Points on a hilly landscape, in no order, each with its height.
From any point a ball rolls to the lowest of the 6 points nearest to it. It stops when none of these is lower. Distance is the straight distance between rows; heights are no part of it.
(1337): [119 123 114 122  97 131 114 115 137 124 110 154 155 107 123 112 122 110
 136 128 149 135 130 128 125  93  96 139 132 129 130 145 133 107 151 150
 133 125 152 122 130 144 156 123 115]  h=169
(263): [122 103 137 146 144 116 132 126 146 140 128 127 114  99 173 156  82 167
  86 131 166 101 126 182 143 158 112 150 152  96 173 152 157 122 145 137
 132  80 130 115 167 129 164 147  98]  h=205
(1392): [117 153 175 131 131 150 156  95  85 164 165 124  69 171 141 145 145 119
  89 115 141 126  97 113 153 176 149 155  94 180 108 144  98 147 123  94
 126 152  89  86 117  86 111 153 184]  h=46
(1049): [107 171 105 142 110 148 179  64  85 172 159 139 112 167 143 137 159  94
 104 134 149 129 119  98 109 147 107 162  67 175  80 132  92 124 130 148
 139 181  89 110 114  89 131 139 187]  h=376
(70): [133  95 178 112 112 150 133 164 144 155 178 106 111 164 165 158  99 158
 103 124  78 126 127 178 142 181 178 122 191  68 150 152 128 144 147 128
 133  44 130 160 158 144  88 119 122]  h=158
(47): [134 141 133 111 135 138 163 119 110 136 130 125 128 118 104 105 131 114
 156 148 107 142 147 111 119 124 162  99  93 133  93 112 105 112 121 105
 139 138 112 179 111  95 110 126 139]  h=35
(958): [ 87 157 168 129  90 161 174  72  71 178 168 135  77 183 160 149 134 112
  79 120 144 122 103 138 164 197 142 156  95 188 103 153  92 118 140 103
 145 147  75  60 149  70 132 161 180]  h=272
(337): [131 110 108 157 143 103 126 122 130 124 123 130 107  97 174 159 102 157
  81 138 174 114 112 154 161 122  77 167 165  97 176 139 161 114 144 168
 135  71 129 100 163 131 171 144  96]  h=159
(846): [109 100 118 134 146 120 114 127 133 113 119 139 122  91 152 139 122 140
 121 146 174  92 108 162 141  98  79 152 149 108 170 144 151 111 134 165
 123  78 139 104 168 135 156 126  73]  h=147
(417): [108 108 183 138 131 139 132 132 136 164 151 134 133 150 152 139  97 168
  41 106 147 127 117 169 132 190 160 132 156 103 163 159 153 149 151 120
 126  81 115 116 136 116 122 142 134]  h=179
(626): [106 113  75 127 146 123  88 147 157  49  76 171 148  86 100 109 151 130
 185 133 126  99 151 119 133  67  50 117 152 126 155 110 170 109 109 174
 135 157 188 131 120 149 146 125  85]  h=172
(1039): [104 128 125 136 116 137 124  72 120 146 122 132 127 131 126 129 155 127
  95 124 193 122 122 114 155 121  96 172  99 132 144 143 113 119 130 166
 144 140 110  73  91 127 152 118 138]  h=142
(1519): [122 108 164 148 126 143 123 131 139 151 127 141 132 119 187 150  96 176
  43 113 150 117 126 187 152 184 135 139 169 102 175 161 142 123 152 136
 150  65 135 131 137 125 137 152 109]  h=278
(1079): [122 158 125 143  99 134 150  74 110 151 128 129 119 133 127 143 151 108
 107 113 156 118 116 110 143 146 108 166 104 159 104 143 110 109 130 144
 141 150  98  65 101 104 142 133 186]  h=242
(587): [ 92 141 101 113 133 136 112 102 139 111  96 172 133 125 113 119 142 115
 121 140 168 125 136 136 134  47  62 165 114 142 144 129 155 113 144 161
 160 142 161 108  95 143 166 143  89]  h=95
(1008): [128 166 125 145 135 130 145  74 103 143 126 134 129 132 113 130 152 131
 118 121 159 131 127  97 133 111 107 159 105 158 110 148 118 127 131 139
 106 140 105 101 123 111 124 121 170]  h=251
(853): [124 107 122 141 132 123 128 111 134 146 140 126 107 118 200 169  97 179
  25 143 163 112 123 173 172 165 110 176 152 103 165 150 142 107 156 167
 129  53 145 103 155 123 155 169 118]  h=222
(987): [ 92 178  57 130 140 140 122 147 117 111  79 154 155 136 104 137 158  91
 195 113 126 145 145  96 100  53 108 135  80 150  94  84 127 147  93 132
 151 202 130 120 111 141 126  94 122]  h=451
(266): [150 111 124  99 162  61 104 196 148  79  86  86 165 113  96  86 131 101
 195 145  35 127 131 108  61 126 144  73 184 118 107  70 106 128 110 118
  96 140 160 212 135 173  95  82  99]  h=618
(1201): [107 157 143 138 113 154 137  70  81 170 139 120 101 158 145 134 150 113
  87 117 157 128  97 117 147 164 127 161  80 169  92 147 101 112 122 140
 126 160  79  78 130  92 130 159 198]  h=34
(984): [124 102  84 131 137 113  96 136 139  78  93 160 140  87 128 120 151 126
 148 131 159 105 132 122 141  60  53 137 145 126 150 123 152 104 149 174
 138 130 192 127 130 152 159 126  75]  h=144
(487): [129 104 141 129 149 132 117 156 157 108 151 128 150  92 146 138 110 163
 114 122 140 141 119 169 135 145 123 120 158  95 144 174 137 114 148 127
 116  80 129 117 155 149 145 148  94]  h=227
(1137): [ 82 138  92 136 103 151 112  87 140  98  82 165 140 131 107 137 142 107
 126 120 157 125 146 105 114  67  66 156  93 143 142 113 158 144 135 135
 153 160 143 111  84 130 149 125 108]  h=167
(381): [143  82 200 101 132 162  97 176 174 141 170 114 115 122 166 142 113 192
  83 128  91  96 123 184 129 179 160 125 215  73 189 161 144 124 155 184
 109  26 156 173 141 161 114 142  92]  h=257
(957): [121 160  91 144 136 138 157  88 109 147 113 143 134 119 108 118 134 112
 160 123 140 146 147  74  99 101 128 129  87 156  92  99 132 135 118 119
 127 172 122 130 132 121 124 112 165]  h=380
(632): [ 99 122 127 141 128 115 116  99 139 142 120 132 123 121 144 135  92 147
  94 121 185 124 118 170 160 138 112 164 125 103 149 156 145 116 149 147
 138 102 129  76 147 116 164 145 113]  h=156
(1328): [139  82 149  97 141 125 103 200 161 133 155 102 139 116 168 151 146 164
 117 113 101 114 123 171 116 155 144 117 200  71 154 158 158 146 129 137
 128  54 138 160 143 163 107 125 101]  h=136
(833): [161 104 119 117 156  75 103 170 158  84 112 109 160 118 103 121 139 124
 174 143  49 146 135 114  86 127 137  73 174 124 105  91 115 112 108 106
 115 151 152 179 130 151 105 119 103]  h=375
(127): [ 97 122  98 143 135 106 132 101 115 144 135 131 113 139 149 157 121 128
  87 124 201 128 104 156 180 121  73 183 146 101 168 126 134 108 148 147
 150 105 145  91 127 113 174 131 106]  h=102
(211): [168 131 149 105 126  88 113 201 166 106 109  84 162 140 100  88 120 103
 183 153  45 120 156 127  97 145 201  88 148 118 109  82 111 117  98  88
 110 168 146 195 104 148 101 105 137]  h=307
(1363): [123 133 148 154  84 157 136  80 110 161 143 121 104 135 155 164 113 151
  50 107 193  98 110 116 184 159 129 147  97 151 157 175 127 113 141 139
 144 115  99  57 117  70 157 168 161]  h=189
(460): [ 88 114  77 123 138 110 124 111 125 116 104 155 110 117 135 153 114 126
 103 130 192 114 100 153 166  61  37 168 133 117 168 108 165 117 153 174
 129  83 155  85 129 138 174 131  74]  h=99
(536): [136  95 107 133 143 133 103 145 154  93 141 117 153  89 162 139 118 153
 132 138 143 114 111 143 131 113 104 126 148 108 148 167 143 105 138 162
 114  95 142 116 151 152 160 150  92]  h=208
(619): [142  83 101 120 151 103  53 159 182  46  72 142 161  99 106 116 126 163
 200 152 106 122 142 107 102  71  94 104 189  93 160 105 168 126 142 171
 131 129 201 141 144 167 143  87  74]  h=231
(488): [153 112 190 129 103 151 162 136  96 184 174 108  80 180 140 124  93 130
  80 134 123 109 106 154 158 193 185 123 143 119 152 112 108 174 132 106
 109  99  91 124 148 132  77 128 174]  h=96
(1118): [112 138 179 141  88 154 157  85  88 180 158 127  85 151 153 149 123 141
  72 107 155 125  90 131 171 183 120 141  83 158 118 166 113 126 131 114
 139 140 100  58 138  85 123 163 180]  h=265
(847): [122 122 169 129 133 128 137 116 102 159 149  98  86 162 132 139 122 131
  87 112 146 127 117 124 151 173 146 124 131 138 120 139 114 150 119 104
 126 105  96 109 136 110  92 155 180]  h=69
(254): [128 143 129 118 132 127 122 103 112 143 125 115 140 115 110 112 127 123
 131 127 118 154 125 132 129 116 135 129 129 117 104 140 143 127 145  97
 128 113 105 121 115 105 125 138 151]  h=137
(354): [125 115 178 132 110 145 145 111  88 159 153 110  93 150 156 152 127 138
  71 107 156 111 113 135 164 192 152 128 138 136 145 144 127 160 127 105
 124 108  91  96 129  87 112 149 181]  h=127
(1219): [101 148  99 135 105 136 131  73 109 129 106 161 139 134 106 121 152 111
 115 117 179 137 130  95 127  85  88 149 100 133 141 110 138 129 136 156
 157 164 138  87  82 138 158 135 143]  h=141
(586): [145 129 147 121 143 145 125 122 104 143 165  99 120 136 125 104 132 114
 141 132 102 157 125 156 125 151 153 107 122 123 118 134 117 152 137  95
 123 110 115 144 136 114  95 139 144]  h=60
(1230): [147 123 206 127 103 155 163 130  83 184 195 101  58 182 144 125  95 121
  85 139 123 108 108 144 152 213 182 138 117 147 143 116  93 160 133 119
 110 139  81 128 117 113  94 133 163]  h=105
(1356): [128 158 110 134 118 134 181  88  90 165 129 137 117 144 116 139 150 118
 123 140 136 132 129  88  97 129 131 149  82 185  83 113  96 119 134 128
 127 159 109 115 111 114 149 142 169]  h=298
(218): [120  98 150 137 135 130 123 142 150 134 129 121 143 108 151 145 110 172
  87 129 144 136 104 159 140 153 133 130 156 102 155 168 140 134 134 122
 136  84 118 121 157 135 142 147 102]  h=170
(140): [135 141 123 130 150 132 168 117 132 140  99 135 157 117  92 120 126 114
 186 132 101 129 152 103 109 131 150 109  89 145  89 112 109 124 102 104
 144 166 105 162 115 110 109 113 124]  h=146
(1316): [143 111  99 127 114  90 107 141 148  90 124 135 162 104 116 131 143 130
 172 125  84 142 137  97 103 101 105  95 150 131 109 117 123 109 113 101
 119 154 141 159 128 147 117  94 111]  h=534
(842): [131 124 168 127 112 138 143 131 109 161 158  99 110 147 134 140  95 129
 115 135 116 138 120 159 154 171 161 115 136  98 147 163 132 169 156 100
 122  85 112 131 151 112  85 131 150]  h=64
(1249): [160 123 153 105 136 127 124 180 141 142 176 104 114 133 129  99 131 118
 146 138  71 138 136 155 119 143 179 110 150  97 129 140 116 135 130 107
 107 102 143 157 134 159 104 138 133]  h=58
(188): [112 172 125 131 117 150 168  73  97 156 145 135 109 156 128 139 169 112
 102 127 145 137 101  83 115 154 112 161  71 186  92 133  93 130 125 147
 121 167  83  82 124 102 144 158 196]  h=309
(1319): [153  94 168 101 119 141 141 183 152 132 183  82 114 143 164 124 119 135
 137 115  65 145 132 169 132 162 170  98 176  83 143 138 124 142 133 116
 120  81 139 160 141 159 103 133 128]  h=89
(711): [ 98 178  69 147 120 134 162  99 112 125  77 164 143 132 132 135 156 111
 176 121 167 136 161  88  93  77 119 158  65 181  76  83 124 156 106 125
 134 198 128 112 117 130 128 124 142]  h=366
(334): [138 132 126 119 139 113 132 126 127 115 149 122 153 119 114 121 144 117
 151 134 104 153 137 128 121 111 132 104 123 152 110 145 118 118 130 104
 125 115 141 163 136 145 122 116 122]  h=187
(314): [117 136 163 155 106 153 146 107 112 164 154 117  93 135 157 155 114 138
  82 118 174 133  92 118 174 171 130 146 122 145 124 167 121 139 134 120
 135 122  93  59 125  76 130 159 169]  h=161
(1434): [139 146 193 117 111 155 151 105  90 155 157 109  79 183 118 112 125 106
  96 126 117 129 111 140 137 163 185 146 107 150 122 115  98 147 140 108
 123 144  85 118 127 113  98 150 166]  h=71
(1449): [122 127 128 158 129 127 133 108 135 166 122 121 111 120 148 138 109 163
  76 126 184 119 106 153 165 144 141 151 134 117 157 165 131 115 147 133
 142 114 105  72 131 111 157 152 135]  h=197
(74): [130 159 139 118 117 136 162  91  98 163 123 127 112 145  94 101 135 115
 137 151 137 131 136  88  97 136 158 136  82 155  90 101 103 110 120 110
 119 178  94 150  94  96 125 141 164]  h=55
(1412): [109 144  92 134  96 130 124  99 135 121  92 155 156 128 112 139 141 103
 149  99 136 130 156 116 111  72  96 129 109 160 115 127 143 120 138 115
 136 161 149 117 123 150 146 115 118]  h=249
(1058): [117 112 112 140 114 100 145  95 129 148 134 131 105 126 171 158  97 165
  34 125 196 114 106 153 191 152  94 177 128 108 180 155 120 114 142 160
 154  70 144  89 128  84 174 128 123]  h=162
(1015): [153 145 122 116 149  83 135 167 141 101 113 112 147 128 106 101 133 103
 179 131  60 135 166 108  98 133 158  91 136 139 106 101 112 109  88  98
 119 164 143 189 117 146 103 105 107]  h=49
(389): [146 127 189 128 106 142 156 120  95 167 187 126  63 183 139 155 126 119
  85 131 133 113 102 127 150 200 180 141 115 159 137 128  87 150 125 110
 120 130  93 108 119 102  88 147 170]  h=124
(1195): [138 119 112 124 127 120 118 124 145  94 125 149 137  95 122 130 115 116
 148 134 144 104 132 139 131  69  71 130 140 124 155 130 164 109 131 170
 123 115 145 108 148 146 172 127  83]  h=149
(99): [165 121 175 123 120 158 143 170 138 170 181 100 113 151 163 124  94 121
 139 141  85 120 114 166 156 190 208 107 157  82 135 125 122 159 156 125
 128  85 121 152 152 145  82 124 151]  h=94
(433): [ 82 129  71 124 134 111 116 101 126 122 105 161 107 145 126 145 136 126
  96 127 193  98 109 131 173  57  20 180 151 114 158 119 164 117 143 170
 132 122 140  79 119 119 160 140 102]  h=111
(34): [143  98 121 120 127  98 110 159 154  91 128 123 162 102 109 126 140 135
 146 122 110 161 131 110 106 108 118  73 169 129 120 139 129 115 122 120
 106 132 152 156 152 145 145 120  99]  h=371
(246): [128 103 178 121 114 153 148 154 101 161 172 112 107 155 155 136  83 141
  92 131 106 137 125 156 151 197 166 113 172  84 168 136 142 167 152 118
 139  60 124 144 159 120  84 138 157]  h=116
(320): [ 86 134  73 135 116 119  89 120 136  73  50 172 145 118 100 110 164 116
 168 120 125 135 153  96 128  79  38 142 114 143 117  99 164 124 106 139
 154 175 165 119  95 137 143 136  76]  h=275
(467): [107 124 133 148 131 126 128 103 110 152 128 115 142 117 130 137 128 144
  95 122 146 137 123 136 142 119 121 124 115 122 129 157 127 124 151 117
 133 109 115  88 135 128 152 128 154]  h=168
(474): [164 127 147 114 142 130 142 150 121 109 174 103 127 122 126 108 125 116
 136 141  93 143 135 147 131 131 165 107 129 119 123 126 119 131 126  89
 114 105 135 154 140 141 105 138 132]  h=90
(941): [126 108 163 137 129 134 123 122 115 145 152 117 135 126 128 141 111 141
  92 107 142 142 122 150 137 152 142 119 137  96 141 155 132 168 128 106
 132  92 102 117 133 127 129 133 150]  h=101
(132): [144 101 110 100 150  74  80 185 144  84  85 107 161  89  96  99 129 133
 195 147  57 132 136 100  60 119 128  75 191 111 129  94 120 124  97 125
 100 132 158 181 160 174 103  73  93]  h=567
(436): [128  92 163 128 146 147 113 135 158 145 166 132 105 114 173 166 106 176
  42 126 125 108 116 208 147 196 130 142 162 109 190 168 154 127 154 152
 120  36 148 175 158 135 116 150 118]  h=434
(440): [147 140 100 123 143  92 127 159 133 105 107 136 167 110 108 126 142 113
 216 121  94 135 140  92  94  99 134 102 117 144  86  93 119 110  82 113
 144 184 133 181 115 146  96  86 110]  h=417
(409): [189 131 207 118 108 173 143 172 125 167 175  95 105 158 145  98  98 101
 151 152 103 107 130 147 148 188 237  89 125  99 136 121  95 154 163 125
 112 123  93 166 145 148  96 118 160]  h=92
(877): [ 75 162  61 129 113 129 117 111 123  98  44 164 155 138 108 133 149 103
 171 114 156 145 159 103  91  54  76 152  83 160 117  95 160 157 113 138
 164 194 143  91  96 128 147 127  95]  h=377
(51): [150 152 174 109 131 143 143 151 118 146 174 107 108 147 142 110 114 112
 135 134  98 138 139 165 137 159 191 114 137 106 144 131 109 154 130 111
 127  98 114 154 143 127  89 121 131]  h=77
(1452): [112 143 145 132 132 134 134  93  96 157 141 120 105 146 119 115 126 116
 110 122 129 130 111 113 117 161 124 131 114 154  94 136 119 134 130 124
 124 138  96  89 116 101 114 142 173]  h=104
(1060): [122 153 154 130 152 132 146 102  96 158 136 121 121 121 104 110 140 109
 116 129 137 152 128 116 116 150 130 113  96 147  99 127 105 130 120 114
 132 134 104 129 135 102 134 143 154]  h=123
(1170): [128  97  89 127 136 103  67 170 164  58  91 153 163 104 111 116 149 144
 200 139 118  84 138  99 113  75  75 123 174 126 150 104 159 111 124 159
 129 148 167 126 147 172 151  97  93]  h=217
(87): [161  99 132 115 159 118  93 169 173  86 143 119 165  91 134 128 140 169
 124 127 120 128 106 122 106 101 113 104 162 101 161 154 145 119 141 141
 100  86 158 142 150 177 150 132  86]  h=184
(970): [151  79 151 109 132 121 108 195 157 123 156  94 137 106 128 141 144 150
 137 125  85 141 115 143 100 117 140  96 177 109 146 139 146 131 128 124
  92  69 149 172 137 158 119 137  98]  h=22
(521): [110 160  85 134 106 135 137  97 108 133  75 167 138 139 107 128 138 111
 163 116 149 132 154  86 111  71 100 155  86 171  89 113 129 149 135 142
 148 169 134 105 103 138 141 104 140]  h=321
(1202): [158 138 120 111 141  99 138 143 139 103 135 124 158 131 101 112 132 111
 171 137  81 145 142 115 103 129 172  96 143 117  99 117 110 111 105 103
 132 140 142 181 101 121 118 124 121]  h=203
(216): [139 154  85 126 141 130 147 140 135 125 104 142 154 142 103 113 161  98
 211 127 117 138 140  95  91  82 155 105  73 136  92 103 109 109  79 119
 132 206 116 153 127 126 105  89 128]  h=294
(736): [145 108  97 141 152  92  74 169 163  68  89 144 173 109 101 120 132 143
 212 132  92 128 156  86  90  92  87 101 163 119 122 123 146 108 106 148
 107 148 164 148 153 164 126  81 102]  h=395
(1416): [ 70 134  65 123 145 122 119 116 136  77  66 174 124 125 120 147 167 106
 130 126 185 118 129 131 151  42   4 156 109 137 133 128 189  97 130 141
 127 136 183  97 109 113 181 158  88]  h=174
(325): [ 98 164  58 145 118 142 116 101 101  94  57 152 150 137 116 130 149 102
 187 103 146 161 158  94  98  63 105 159  69 156  88  87 132 161 110 127
 138 206 133  95  92 121 125 126 121]  h=397
(985): [145 149 182 119 146 169 145 132  89 160 163 101  84 165 131  96 122 120
 108 137 110 118 104 152 142 167 193 124 111 129 114 103  90 159 123 104
 115 120  89 135 133 124  97 121 166]  h=56
(874): [ 88 147  73 132 107 136 117 106 130 108  76 164 155 126 105 136 145  96
 158  95 136 144 144 105 114  67  82 142 105 147 125 113 155 133 113 132
 160 182 157 118 103 143 135 105 102]  h=254
(1024): [120 157 114 139 115 135 156  78 110 160 124 129 124 109 113 130 130 113
 126 122 137 141 145 104 121 109 127 133  83 174  89 125 111 130 138 147
 135 141 107 116 128 122 137 121 158]  h=269
(983): [113 173  88 122 138 146 161 106 125 126  90 150 132 134 111 109 147 108
 187 113 140 138 156 100  89  85 134 132  49 161  75  79 120 141  98 126
 141 214 115 135 125 139 123 102 125]  h=383
(1321): [132 163  63 139 127 123 136 110 128 116  97 153 169 133 103 112 132 100
 202 109 114 139 147 102 101  70 126 132  80 143  91 104 127 128 103 123
 137 182 144 120 127 162 114  95 120]  h=398
(165): [125 140 157 159 103 157 124  84 100 154 132 112 123 139 138 152 128 138
  79 102 182 135 116 109 163 158 120 153 112 148 137 154 115 128 129 134
 142 127 108  61 120  89 153 150 170]  h=48
(776): [ 73 140  66 134 153 116 105 119 125  65  47 188 115 108 101 120 161 113
 139 146 143 118 143 117 129  53  13 162 104 139 148 128 190 116 108 131
 145 155 177 111 105 116 166 159  83]  h=271
(1029): [154 148 138 105 131 140 138 137 126 134 153  97 139 122 108  89 125 106
 167 142 105 142 132 132 112 149 168 106 121 126 125 121  95 132 131 108
 118 132 111 169 112 110 100 137 135]  h=93
(733): [161 126 135 119 151 109 122 165 160 105 136 101 154 138 117  86 135 117
 165 145  53 133 157 132 109 133 188  94 145 111 106 104 111 117 107  87
 119 147 141 178 110 140 103 113 117]  h=211
(668): [113 121  77 122 140 128 108 123 124  95 110 157 133 109 127 124 136 122
 129 141 175 114 112 144 157  58  47 147 132 105 175 121 164 108 160 166
 128 106 158 107 123 127 153 123  79]  h=126
(1504): [136 135  97 129 137  89 118 117 149 108 121 149 160 108 117 132 135 126
 190 117  85 134 147  96 116  92 107  98 121 145  97 104 135 103 116 116
 134 171 134 154 150 162 127 100 118]  h=433
(120): [158  81 147  95 140  81 110 203 149 103 144  84 141 114 115 125 141 154
 147 138  52 151 140 139  95 114 153  90 187 110 137 126 124 153 116 105
 105  94 164 167 137 162 125 121 102]  h=193
(1208): [117 172  96 140 112 152 180  85  88 156 109 162 122 141 116 131 142 122
 153 127 142 130 151  86  87 112 136 149  55 181  74  88  98 127 110 131
 131 203 121 117 112  99 150 132 153]  h=437
(1192): [112 117 112 150 106 144 141  93 115 151 133 131  99 125 171 168 117 140
  58 137 186 114 107 143 212 159 100 176 117 132 182 153 130  74 145 165
 176  90 119  55 106  86 157 145 139]  h=219
(1013): [135 110 134 131 124 115 100 151 136 102 160 109 148 108 129 117 129 136
 121 119 129 155 112 137 115 136 134  93 159 108 129 171 133 122 131 108
 117 108 122 136 159 147 131 128 103]  h=316
(1070): [ 93 141 156 165  89 166 154  73  99 168 143 127  98 130 139 145 121 135
  82 110 175 117  98 114 179 162 109 162 105 164 120 166 107 113 108 125
 127 130  88  42 130  80 133 143 170]  h=206
(556): [123 119 126 168 133 112 127 102 136 155 130 131 109 141 163 163  95 184
  35 130 176 109 131 152 174 181 121 162 136 109 171 131 146 117 140 138
 159  91 132  92 135 103 163 150 125]  h=209
(821): [133 153 169 113 131 147 137 112  99 167 143 109  98 157  97 103 131 100
 104 158 119 139 123 120 121 160 178 134 100 142 117 120 104 120 113 102
 110 158  78 136 112 101 109 158 161]  h=100
(1427): [187 140 160  98 132 125 128 185 147  91 116  75 143 138 113  91 112  95
 167 154  50 113 148  97 102 146 224  86 123 115  84 113  98 140 108  98
 110 143 118 194  98 136 100 117 155]  h=301
(553): [120 131 136 153 133 132 129  90 101 158 142 104 128 125 123 140 128 132
  76 124 148 128 117 126 139 149 128 142 117 130 119 147 137 137 138 126
 116 115  96  80 138 106 141 139 147]  h=154
(1428): [146 147 122 122 136 105 141 172 154 123 110 110 160 130  91 113 142  99
 206 138  81 133 145  80  93 114 179  98 101 134  89  92  97 120  89 110
 143 176 110 192 104  98 103 108 117]  h=280
(1408): [137 134 124 125 145 110 150 148 143 129 139 129 149 111 110 108 143 111
 175 140 104 147 154  99 109 129 141  99 115 127  92 124 111 104  94 101
 130 160 140 183 102 121 106 119 120]  h=166
(28): [151  62 122 118 169 104  77 207 176  90 123 110 159  82 142 149 137 175
 126 128 115 129 103 145 108 116 128 107 171  87 161 141 165 134 123 146
  86  58 166 163 147 161 129 131  91]  h=160
(410): [132 109 175 129 109 142 136 141 102 158 162  96  89 144 145 137  98 125
  70 114 123 120 115 140 159 189 168 135 134 116 140 143 135 160 139 115
 125  91 127 124 147 103  78 144 171]  h=50
(502): [137 134 170 119 135 133 136 111  99 160 144 111  96 149 117 115 125 109
 119 136 130 148 112 139 136 157 158 127 132 122 112 136 122 147 133  87
 118 111 105 132 129 109 107 118 167]  h=36
(495): [ 92 153  55 131 112 130 122 124 141  85  76 172 166 128 112 131 142  86
 184  96 132 142 163 112  97  70  87 145 105 145  92 105 129 138  95 134
 156 186 141 111 111 148 129  98  90]  h=365
(115): [160 140 201 128 115 148 152 140 102 181 165 112  77 180 134 107  90 105
 106 144 108  94 106 146 140 201 208 118 121 115 123 101  94 178 139 106
 111 122  90 145 148 133 117 130 161]  h=70
(773): [130 147 121 145 148 142 136 103 117 127 130 157 150 117 114 123 130 123
 144 120 116 155 149 111 119 107 111 116 102 155 110 124 119 120 116 112
 128 138 136 142 139 131 147 110 147]  h=304
(374): [147 111  83 128 146  58 100 158 167  72  90 131 159 114 110 129 138 117
 194 127  82 146 140  99  79 102 107  81 168 139 113  94 136 112 102 112
 113 169 149 162 158 175 111  88 107]  h=621
(6): [128 110 159 148 117 133 130 107 123 158 153 122 106 122 160 147 106 167
  49 116 181 111 119 145 173 169 141 149 119 117 170 175 125 140 143 121
 140  96 110  82 110  84 151 161 143]  h=228
(1485): [117 110 150 124 127 139 119 111 131 137 133 109 134 131 144 134  93 149
  78 113 147 130 118 163 153 148 129 130 147 123 143 154 145 120 136 116
 136  99 116  99 155 114 144 132 131]  h=148
(1468): [170 113 206 132 108 158 169 163 128 193 185 103  75 162 154 102  79 124
 112 149  98 106 120 161 148 214 218  94 133 102 129 112 105 177 157 134
  96  85  82 158 165 135  84 107 147]  h=112
(203): [150 149 162 113 125 155 150 123  91 147 136 103  97 148 109  84 131 106
 121 158 115 136 121 122 114 149 174 117 105 140 119 106 101 136 126 103
 110 151  96 160 100 102 102 148 151]  h=75
(794): [183 156 173 111 127 162 142 165 127 138 163 101 103 152 118  86 121  98
 143 137 104 127 124 146 129 167 199  95 128 119 103 114  88 144 145 111
  97 136 113 173 110 129  93 133 156]  h=91
(802): [174 139 128 116 125 125 148 153 137 106 133 103 134 126 106 107 145 104
 175 145  76 123 158 107 109 131 196  98 129 135  95 116  93 112  88 102
 133 158 129 183 102 119 120 113 132]  h=210
(1516): [118 143  74 130 122 124 121 113 143 103 101 164 149 120 115 141 131 111
 173 109 110 138 144 102 110  81  89 121 102 156  94 123 137 130 124 118
 145 164 148 133 130 155 122  91 118]  h=325
(1130): [102 135 125 122 126 126 119  91 120 131 124 120 144 110 109 117 101 116
  97 132 172 136 116 135 135 102 123 137 122 129 145 133 143 123 162 149
 123 112 118  99 130 146 157 131 127]  h=224
(705): [126 149 149 115 123 147 163  85  83 178 159 125  99 163 113 116 162 110
 110 150 141 138 101 110 126 163 155 158  82 159 109 126  88 133 120 118
 104 159  89 120 112  88 116 154 180]  h=191
(1065): [150  73 117 117 156  96  66 176 181  65 100 111 173  80 113 138 126 164
 181 137  93 134 150 106 100  89 111  62 185 107 144 136 143 127 129 151
  88 105 162 160 163 165 126  94 102]  h=317
(387): [109  83 185 113 122 155 109 159 163 151 157 122 119 138 160 156 103 169
  57 113 117 114 140 187 134 194 144 139 193  89 175 166 150 147 155 147
 137  51 140 159 149 128 110 130 118]  h=324
(1135): [142  89 119 130 140  98  95 180 170  85 139 108 145  75 123 131 145 151
 137 128 112 146 117 133 115 112 122  90 179 113 144 134 141 107 116 141
  89 102 151 145 151 160 138 114 103]  h=207
(903): [151 132 130 113 133  93 135 176 150  97 129  99 148 117 110 107 133 131
 179 143  61 146 143 111 112 109 147  98 145 117  97  97 103 115 111  82
 123 161 147 178 128 151 109 118 118]  h=239
(508): [116 156 101 138  99 136 158  78 112 141 105 158 129 146 107 148 148 111
 137 101 168 127 148  69 108  99 114 157  76 172  97  84 117 142 128 147
 131 169 116 110  92 130 132 108 151]  h=385
(1280): [137  96 102 139 138 105  74 153 174  66 121 152 155  88 126 128 139 148
 171 135 121 105 118 114 122  83  88 113 164 119 171 139 130 107 138 156
 114 116 187 145 133 161 155 108  86]  h=176
(1078): [136 167 127 126 140 125 157 114 105 148 125 126 123 130  98 115 128 123
 151 140 119 139 140 103 102 135 156 117  76 153  83 121  99 123 103 103
 120 157  97 160 112 116 122 143 142]  h=134
(1451): [ 90 117  77 139 111 120 133  90 125 151 128 144  87 150 184 203  99 160
  50 113 198 120  94 161 210 129  54 185 151 116 191 140 156  80 138 173
 171  64 121  82 109  82 148 134 111]  h=247
(1509): [ 90 137  68 136 142 116  85 129 132  67  67 187 121 113 118 123 160 125
 176 130 148  99 147 134 127  71  25 150 128 127 154 125 179 115 112 154
 154 156 182 125  98 125 165 136  73]  h=190
(172): [ 95 129 105 126 125 125 131  85 128 126 115 151 128 138 118 126 128 125
  92 131 200 129 113 148 146  91  63 187 106 119 150 130 151 116 151 165
 149 134 142  82 108 128 165 136 111]  h=25
(1323): [125  96 185 114 113 161 123 136 141 151 172 125 109 153 165 140  91 163
  47 113 117 121 125 191 149 198 152 123 172  97 166 155 138 168 172 134
 139  64 120 166 148 120  95 127 132]  h=277
(234): [114 125  76 135 117 110  84 141 163  67  88 170 151 115 102 133 151 116
 183 111 122 118 155  94 108  78  88 119 128 130 122 114 162 121 111 148
 145 169 166 119 107 162 156 115 102]  h=253
(795): [140 113 109 134 119 123 101 113 148 101 143 141 161  91 128 124 126 142
 138 130 132 126 116 139 124  87  98 122 144 118 137 149 142 110 146 141
 115 124 138 118 141 157 165 125  98]  h=198
(902): [183 143 152 118 130 122 128 179 153 121 138 108 140 151 116  77 120 108
 163 145  56 119 159 126 106 142 238  91 124 100 110 114 100 134 133 107
 128 148 133 201  95 134 112 107 143]  h=273
(706): [147  90 129 132 144 126  93 175 159 109 148 120 144  70 159 156 119 181
 117 140 123 112 120 164 135 130 120 119 178  90 154 169 157 118 120 134
 112  82 156 142 149 145 137 146  80]  h=245
(315): [129 101 160 137 129 153 130 165 140 135 153 127 125 105 167 137  97 170
  85 122 121 116 118 180 136 171 146 124 185  91 157 173 150 137 145 137
 119  66 124 141 152 130 130 150  99]  h=237
(1380): [119 185  72 124 133 155 144 133 119 115  69 166 143 125 100 111 164  81
 202 120 143 144 129 100  77  62 149 128  51 168  65  55 117 144 105 119
 130 217 108 120 104 125 116 111 126]  h=391
(434): [142 113  83 108 165  61 102 177 152  89 100 117 162 113 104  94 150 118
 198 148  62 143 143 100  79 110 139  88 161 118 103  82 122 101  98 103
 116 180 142 180 127 158  93  88  99]  h=616

For each start below, name the point where the ball stops.
(795): (172)
(1013): (502)
(1519): (502)
(234): (172)
(711): (172)
(987): (172)
(1449): (502)
(315): (502)

Call two points neighbours if one is among the 6 nearest of the other. Go from one point of each pair to the other, from neighbour to neighbour, staying as low as possible. Name the highest point that can't be avoided.
(1015) and (970): (1408)
(502) and (172): (553)
(1249) and (502): (586)
(165) and (172): (1039)
